Each row is a point on a landscape with many peaks, with its height.
From any point a climber takes the steepest step (rise divided by distance) to one of its 2 nearest points. It stops when none of these is higher. Distance is the straight distance between rows; heights are no part of it.
Q_712: [-32  28 -15  -9  51  25   4  50  -8  18   6   2  -6  33  -9 -51  46  26
  -4 -34]  (h 766)
Q_618: [-21  74 -18  54 -22 -22  -4  -3  -2 -24 -29  -3 -12  10 -16 -58  56 -22
   3  15]  (h 629)
Q_844: [  0  -6 -16 -19 -20   0 -16  25  42  45 -53  10 -11  15  31 -22  20  38
 -36   3]  (h 624)
Q_855: [-16 -29  44 -62  28 -45 -16 -42  -4   8  -7  28   0 -11 -40  15 -21  35
  65  20]  (h 583)
Q_564: [ 19  -8 -36  40 -26  29 -16 -12   4 -50 -39  43  22   2  72  25 -27 -27
 -38 -29]  (h 446)
Q_369: [-19 -14  36  -7   8 -46   3 -35  44  20  15  -7 -10 -11  18  24 -75  19
   1 -22]  (h 537)
Q_226: [ 13  46   3 -14 -14 -40   1 -14   0 -12  28   1 -44  10 -43 -47   3 -19
   7  -3]  (h 900)
Q_73: [-66  27  20 -11   6  43   1   5  59 -31  31 -19  -8 -26 -57 -48  45  76
   9 -42]  (h 560)
Q_106: [-32 -47  29   4  -3 -72 -21   8  49  34 -44  13   2   1  12  -3  -7 -18
  33  21]  (h 295)
Q_693: [ 40  34 -71  61 -22  20   6  16 -49 -53 -12 -15 -16 -25  -2  -4 -12   9
 -19  30]  (h 591)
Q_344: [-37  -8  10  34  26  50 -39   5  40 -29  38  -1 -37 -17 -51 -26  12  48
  -1  28]  (h 780)
Q_117: [-10   5 -27   5 -58  12   4 -46  20 -25  25  13  17   6  20  74 -49 -39
  -6  37]  (h 97)
Q_717: [ 13  32  11  -2 -41 -48 -21 -19  13   6  11  25   7  37 -29 -18 -12  -6
  23  11]  (h 786)
Q_470: [-45 -24   7 -43  -5 -25 -15  13  85 -22  20   0  -7 -85 -24   7  13  69
  15  -8]  (h 412)
Q_47: [  6  30  14 -32  -4 -54 -56 -50   4  -4 -32  38  25  40 -14  14   5  10
  51  13]  (h 679)
Q_300: [ -2  25   7 -17  28 -44 -71 -31  35 -33 -10  58 -41  14 -25  10  -6   7
  61  38]  (h 575)
Q_53: [  3  -5  42   8  33 -50  19 -12   5  20  17  13   9 -22  30  15 -65 -29
   6  10]  (h 508)
Q_445: [ -2   6  34 -36  63 -35 -28 -21 -10   4 -13  -3 -15   7 -42 -22  11  39
  33  -1]  (h 651)
Q_686: [ 12 -37  -6  15 -34   7 -12 -11   7 -53 -12  48  53  -7  53  28  -2 -66
 -21 -32]  (h 438)
Q_213: [-20  -5  50  -2  14  13 -56 -15  62 -58  23  37 -50   7 -24  21 -29  51
  25  29]  (h 898)
Q_755: [ 24  29 -61  13  16  22   4   2 -13 -36 -34   3 -41 -38   0  28   4 -12
 -19  50]  (h 615)
Q_585: [ 40   3 -49  -7 -19   4   8  -6 -26  -1  -1  -4  38 -64  31  16 -77 -44
 -34 -26]  (h 80)
Q_706: [-21 -45 -30 -50 -28 -29  -1 -19   9  -8 -14 -25  41   4  30  63 -35  -9
  -3  -9]  (h 742)
Q_702: [ -7  76 -17  76 -48 -13  34  13  -2  18   1 -37  -2  15 -16 -56  15 -44
   6 -23]  (h 680)
Q_165: [-16  52  15   3   4  43 -25  -6   9  21   5 -29  23  21 -18 -71 -25 -26
 -30   9]  (h 642)
Q_222: [  8 -10  39   3  35 -21  -4 -12  18  26   1 -13 -29 -14  -4  -5 -54  48
 -24 -37]  (h 566)
Q_398: [ 38 -40  22  43  32  35  39  13 -42  12  48  15 -12 -28  -9   4  34  -3
  -7 -13]  (h 836)
Q_895: [-30 -54  11  -2   1 -57 -10 -15  74  48 -28  40  11 -41  12  37   6  30
  25  -2]  (h 319)
Q_453: [-35 -19  -1 -66 -10 -39 -15   8  71  17  -3  21  16 -38   8  36   8  34
  31  11]  (h 357)
Q_155: [ 17 -31  22 -15 -23 -22 -16   2  10 -35  33  18  35   3   0  28  -3 -70
 -22 -42]  (h 426)
Q_922: [ 12 -45 -11 -13 -53 -13   8  -7 -14  -8 -17 -31   3  30  23  15 -43 -26
 -18  19]  (h 765)
Q_930: [ -4  46  37  -4 -10 -36  25  17   0  -3  39  12  24  44  33  41   0  -5
  25  26]  (h 151)
Q_65: [-28 -55 -13 -28   0   1   1  73  10  32   8  15  38  32  25  30 -38  -8
 -11  30]  (h 736)
Q_645: [  2 -17 -41 -28 -24  42 -31  11  31  14 -49  30   7  31  26  41  -9  35
 -28  22]  (h 665)
Q_55: [  9  16  40  -3  20  18 -43 -16  67 -28  16   8 -66  22 -28   0  -1   0
  -9   1]  (h 755)
Q_316: [ 26 -37 -44   2 -45   6  27  60 -30   2  12  30  24 -31  36  21  -8  34
 -23 -45]  (h 764)
Q_507: [ 14  41  54  25 -45 -21  52   1   2  14  29  29  20  11  41  -7 -10 -21
  10  17]  (h 128)
Q_379: [ 18 -11 -69  -2 -62  23   8 -18 -13 -23  24  16  22 -42  43  53 -54 -58
  -2   0]  (h 87)
Q_407: [ 21 -26  24  29   4 -19  35  35 -16  37  15  23  22  -1  50 -17 -68 -25
   7   5]  (h 489)
Q_151: [ 13  24  27  -1   8  37  11   5 -51 -28  38  28  17  14 -12 -25   7   5
 -10  20]  (h 784)
Q_591: [ -4  -9  17  13 -34  10 -17 -18  10  61 -24 -17  40 -12   1  15  47   6
 -22 -16]  (h 46)
Q_609: [  3 -30 -51 -11  -7  10  12  55 -35  35  -2  21  60   6  35  45  -3   1
 -23  -8]  (h 752)
Q_464: [-20  -3  13  -6 -14 -30  -7  38 -11  11  22 -44  -4  47 -31  -4  45   9
  26  14]  (h 248)
Q_524: [-15  26   1  32  -6 -34 -26 -24   8 -29 -46   5 -18  19 -30 -21  82   3
  23  41]  (h 569)
Q_107: [  8   1  26  17 -11 -63   5   9  11  27  15 -33 -35  50 -24  -8  31 -11
  26 -49]  (h 229)
Q_311: [ 24  -4 -47  22  19  16   0  17  -7 -23   0 -20 -42 -37  -8  -3  39 -41
 -42   0]  (h 640)
Q_190: [-15 -40  29 -39  10 -21   1   4 -24 -42  42  -2  39  -9  -5  24  19 -48
 -24   0]  (h 415)
Q_347: [ -5  37 -39  53 -15  -9  24  34 -38 -45   5 -51 -13  -6 -35 -48 -13 -19
 -17  20]  (h 571)
Q_744: [-22  25 -19  57  12   2  22  37  -2 -43   8 -47 -24  38 -44 -80  20  -2
 -12 -26]  (h 548)
Q_653: [ 27  -7  24 -11  -3  -8   5  12  17  10 -29  12   1  -5  33  -5 -23  30
 -46 -14]  (h 593)
Q_272: [-13 -26  58 -40  -4  33 -33  -4  36 -38  36  53  -8  23  -3  15   0  55
  26  22]  (h 778)
Q_563: [ 11  76   6  -5   9   4  38 -20  18 -18   7 -12 -70  21 -21 -38  20  14
  -4 -44]  (h 772)
Q_972: [ 33  -3   8  30  -3  -9  -4  15  -6  38 -63 -17  16   1  91  36 -26 -43
   4 -17]  (h 463)
Q_764: [-28  43  59   7  45  32 -56   6  21   1   8 -36  15  16  -6 -29 -30  -3
   0  23]  (h 600)
Q_350: [-27   1  32 -20  21   3 -56  -2  -5   6  -5 -32  72  19 -11 -14 -24  12
 -25   3]  (h 614)
Q_460: [ 25   4   6 -31 -23 -48   3  15  14  18  -2   2 -47  43   9  41  33 -23
  31  -7]  (h 209)
Q_546: [  6  44  25 -23  15 -33  39 -28 -44  -8  -6  -7  14  29  38  34   1 -17
  32  16]  (h 168)
Q_983: [ 23  10  22   9  -7 -13  29  37 -23  67 -15 -18  15   7  61 -22 -12 -28
   5 -26]  (h 475)
Q_163: [ 10   6  -1  -1  26  12 -23  15  40 -11  21  -7 -60  -2  -7  18  18 -47
 -14  -2]  (h 673)
Q_756: [ 35  46   3   2 -19  39  27  11 -65 -31  32 -15  -1  -8  19  -9   3 -26
   3 -13]  (h 754)
Q_640: [-44  28 -22 -38  85  10 -19  63  -3  25   5 -38 -14   6 -43 -41  27  35
  17 -26]  (h 739)
Q_863: [ 32 -36  -8 -12   8  -4  54 -42 -69  10 -32 -20 -21 -38 -21 -12  46  -2
  10   6]  (h 480)
Q_898: [ 28 -20  38  17 -15  35  33   3 -35 -24  57  35  21 -17 -13  12  -2  12
 -41 -20]  (h 815)
Q_935: [ 47 -70  11  36  47  25  46  27 -73  35   0   6 -31 -15  20 -13   8   7
   4 -39]  (h 824)
Q_36: [-40 -19  18   7 -20 -46 -39  33  -3 -21   6 -27  41  36 -12  21  -1 -23
  12  31]  (h 265)
Q_266: [  4   9  26  14  15 -15 -31 -16  22 -42 -18  48  -8  18 -10  10  30  -9
  34  69]  (h 538)
Q_943: [-23  15 -15 -19  80 -11 -18  23 -35  28  20   5   5  -9 -65  -6  35  42
  25  16]  (h 703)
Q_329: [-40 -33  45 -37  12   6 -32 -28  33 -36   8  56  10  39  40  20 -29  -5
  12  17]  (h 701)
Q_964: [-24 -13 -14  -4  47  70 -10  17   3 -30  44  19   3  -7 -70 -53  40  63
  -7  -5]  (h 714)
Q_701: [-47 -11  -5  75  55  57  45 -25 -16 -11 -14 -38 -31  19 -48 -99  -6 -12
  36 -38]  (h 746)
Q_879: [  4 -31  12 -57  34 -44  27 -46 -27  47  10 -12   2 -31 -32  32  -8  47
  18  32]  (h 526)
Q_374: [ 71  37 -13   4 -15  42  36   3 -56   1 -21  -9  -1  -3  73  10  14 -57
  21  -1]  (h 732)
Q_762: [ 42  29 -10   1  -4  41  30 -36 -49   8 -24 -33 -20 -54  69  40 -12 -32
  -5  26]  (h 711)
Q_697: [ -2  15 -29  16  -3 -14  -4 -21  -2 -34 -51   7 -13   9  14  15 -21   7
 -11  41]  (h 588)
Q_942: [-23 -25 -53 -35 -14  -2 -45 -16  36 -15  -7  31  36  30  21  69 -24  12
  -9  20]  (h 705)
Q_559: [ 19  22  11  37 -51 -15  20 -44  20  -7   4  21  26  -6  25  20 -45 -33
   3  11]  (h 110)
Q_730: [-31  56  38  -7  -2  34  12 -28  35   3  16 -24 -25  -2 -40 -60  19  40
   5 -31]  (h 659)
Q_786: [  9 -30 -12 -19  58  10 -17 -38   2  27 -11  29  40 -40   1  37 -16   7
 -24  -6]  (h 64)
Q_526: [ 33 -17 -27 -29  56  31  -7  -9 -28  34   4  38  -8 -25  -5   0 -30  16
 -26 -39]  (h 70)
Q_96: [ 34  -7 -22  24 -54  11  62  35 -15  15   5   6   1 -24  33  -4  33  40
 -30 -52]  (h 777)
Q_892: [ -3 -23 -11 -33   2 -11  31 -54 -32  39  -3 -33  10 -44 -32  18  34  10
  17  21]  (h 498)
Q_261: [ 50   1 -46 -31  35  21  16  10 -55  18 -17  22   1 -60  26 -16 -50 -22
 -19 -21]  (h 75)
Q_184: [ 19 -41   0 -15   9  -7  -9 -27 -30  60 -19  31  57 -30 -11  20  32  -6
 -18 -22]  (h 56)
Q_128: [ 45 -54 -41  33  -9  32  60  63 -56  37  21  -6 -42   1  -1 -28  24  11
  18 -36]  (h 816)
Q_781: [-14  22 -14 -50  27  70   1  23   7   5  38 -14 -27  23 -36 -30  31  49
 -15 -24]  (h 725)
Q_582: [  2  46 -28  92 -11  30  33 -30 -16  39  -9 -28 -40  15 -17 -65  23 -47
  11 -31]  (h 712)
Q_162: [-35  17 -30  69  13  29  62 -36 -16  17 -12 -61 -47  55 -42 -64  30 -30
  34 -63]  (h 731)
Q_150: [-24 -45  32 -48 -39   7 -26 -12  -1 -12   1 -29  -9  34 -15 -13 -39  10
 -16  23]  (h 737)
Q_753: [-26   3 -19  51  16  57 -34  29  29  23  18 -30  -9  17 -37 -23   8  39
 -11  18]  (h 723)
Q_159: [  0  33 -21  42 -29  44 -46  11  -9  20   5 -12   2  36 -20 -21  -5   1
 -29  35]  (h 681)
Q_91: [-17   8  -3  15  23 -27 -25 -22  32 -28 -27 -37 -19 -22 -16   2   2  23
 -20  31]  (h 606)
Q_538: [ 19   2 -36   5 -23  38  58  58 -31   6   6  27 -19  13   0 -34  36  26
 -11 -17]  (h 799)
Q_928: [ 25   7 -13 -55 -18 -27  45 -19 -55  -9 -13 -19  14   6  42  67  -1 -65
  20  19]  (h 180)
Q_515: [-59 -76  27   6 -39 -50 -31   6  40 -13 -12   7  38  24  17  25 -10 -28
  18  36]  (h 278)
Q_23: [ 32   6 -13 -45 -36 -41  41  -6 -15  -9 -16  -2 -36  -1  23  40  44 -71
  12   7]  (h 191)
Q_177: [-27 -19  28 -38  20   6 -35 -26  13  -2 -14 -47  23 -28 -26  -9  17  28
 -13  37]  (h 669)
Q_332: [-32   6  15 -17 -11   6 -11   2  47 -18  29 -19  31 -65 -53  -4  19  78
 -13 -18]  (h 473)
Q_974: [ 28  -8 -44  51 -21  28 -32  16  -2   0 -65 -14  38 -12  65  25 -37 -21
 -27 -19]  (h 454)

For each start below, name the point where the climber stops.
Q_892 => Q_712
Q_585 => Q_226
Q_190 => Q_922
Q_222 => Q_922
Q_609 => Q_398

Call two points neighbours if one is among the 2 nearest of the other. Go from one point of each pair to the other, from neighbour to neighbour, staying as high as possible. Name the lowest point that can't be avoided.
Q_226, Q_755 => Q_266
Q_712, Q_922 => Q_764
Q_701, Q_213 => Q_744
Q_344, Q_712 => Q_964
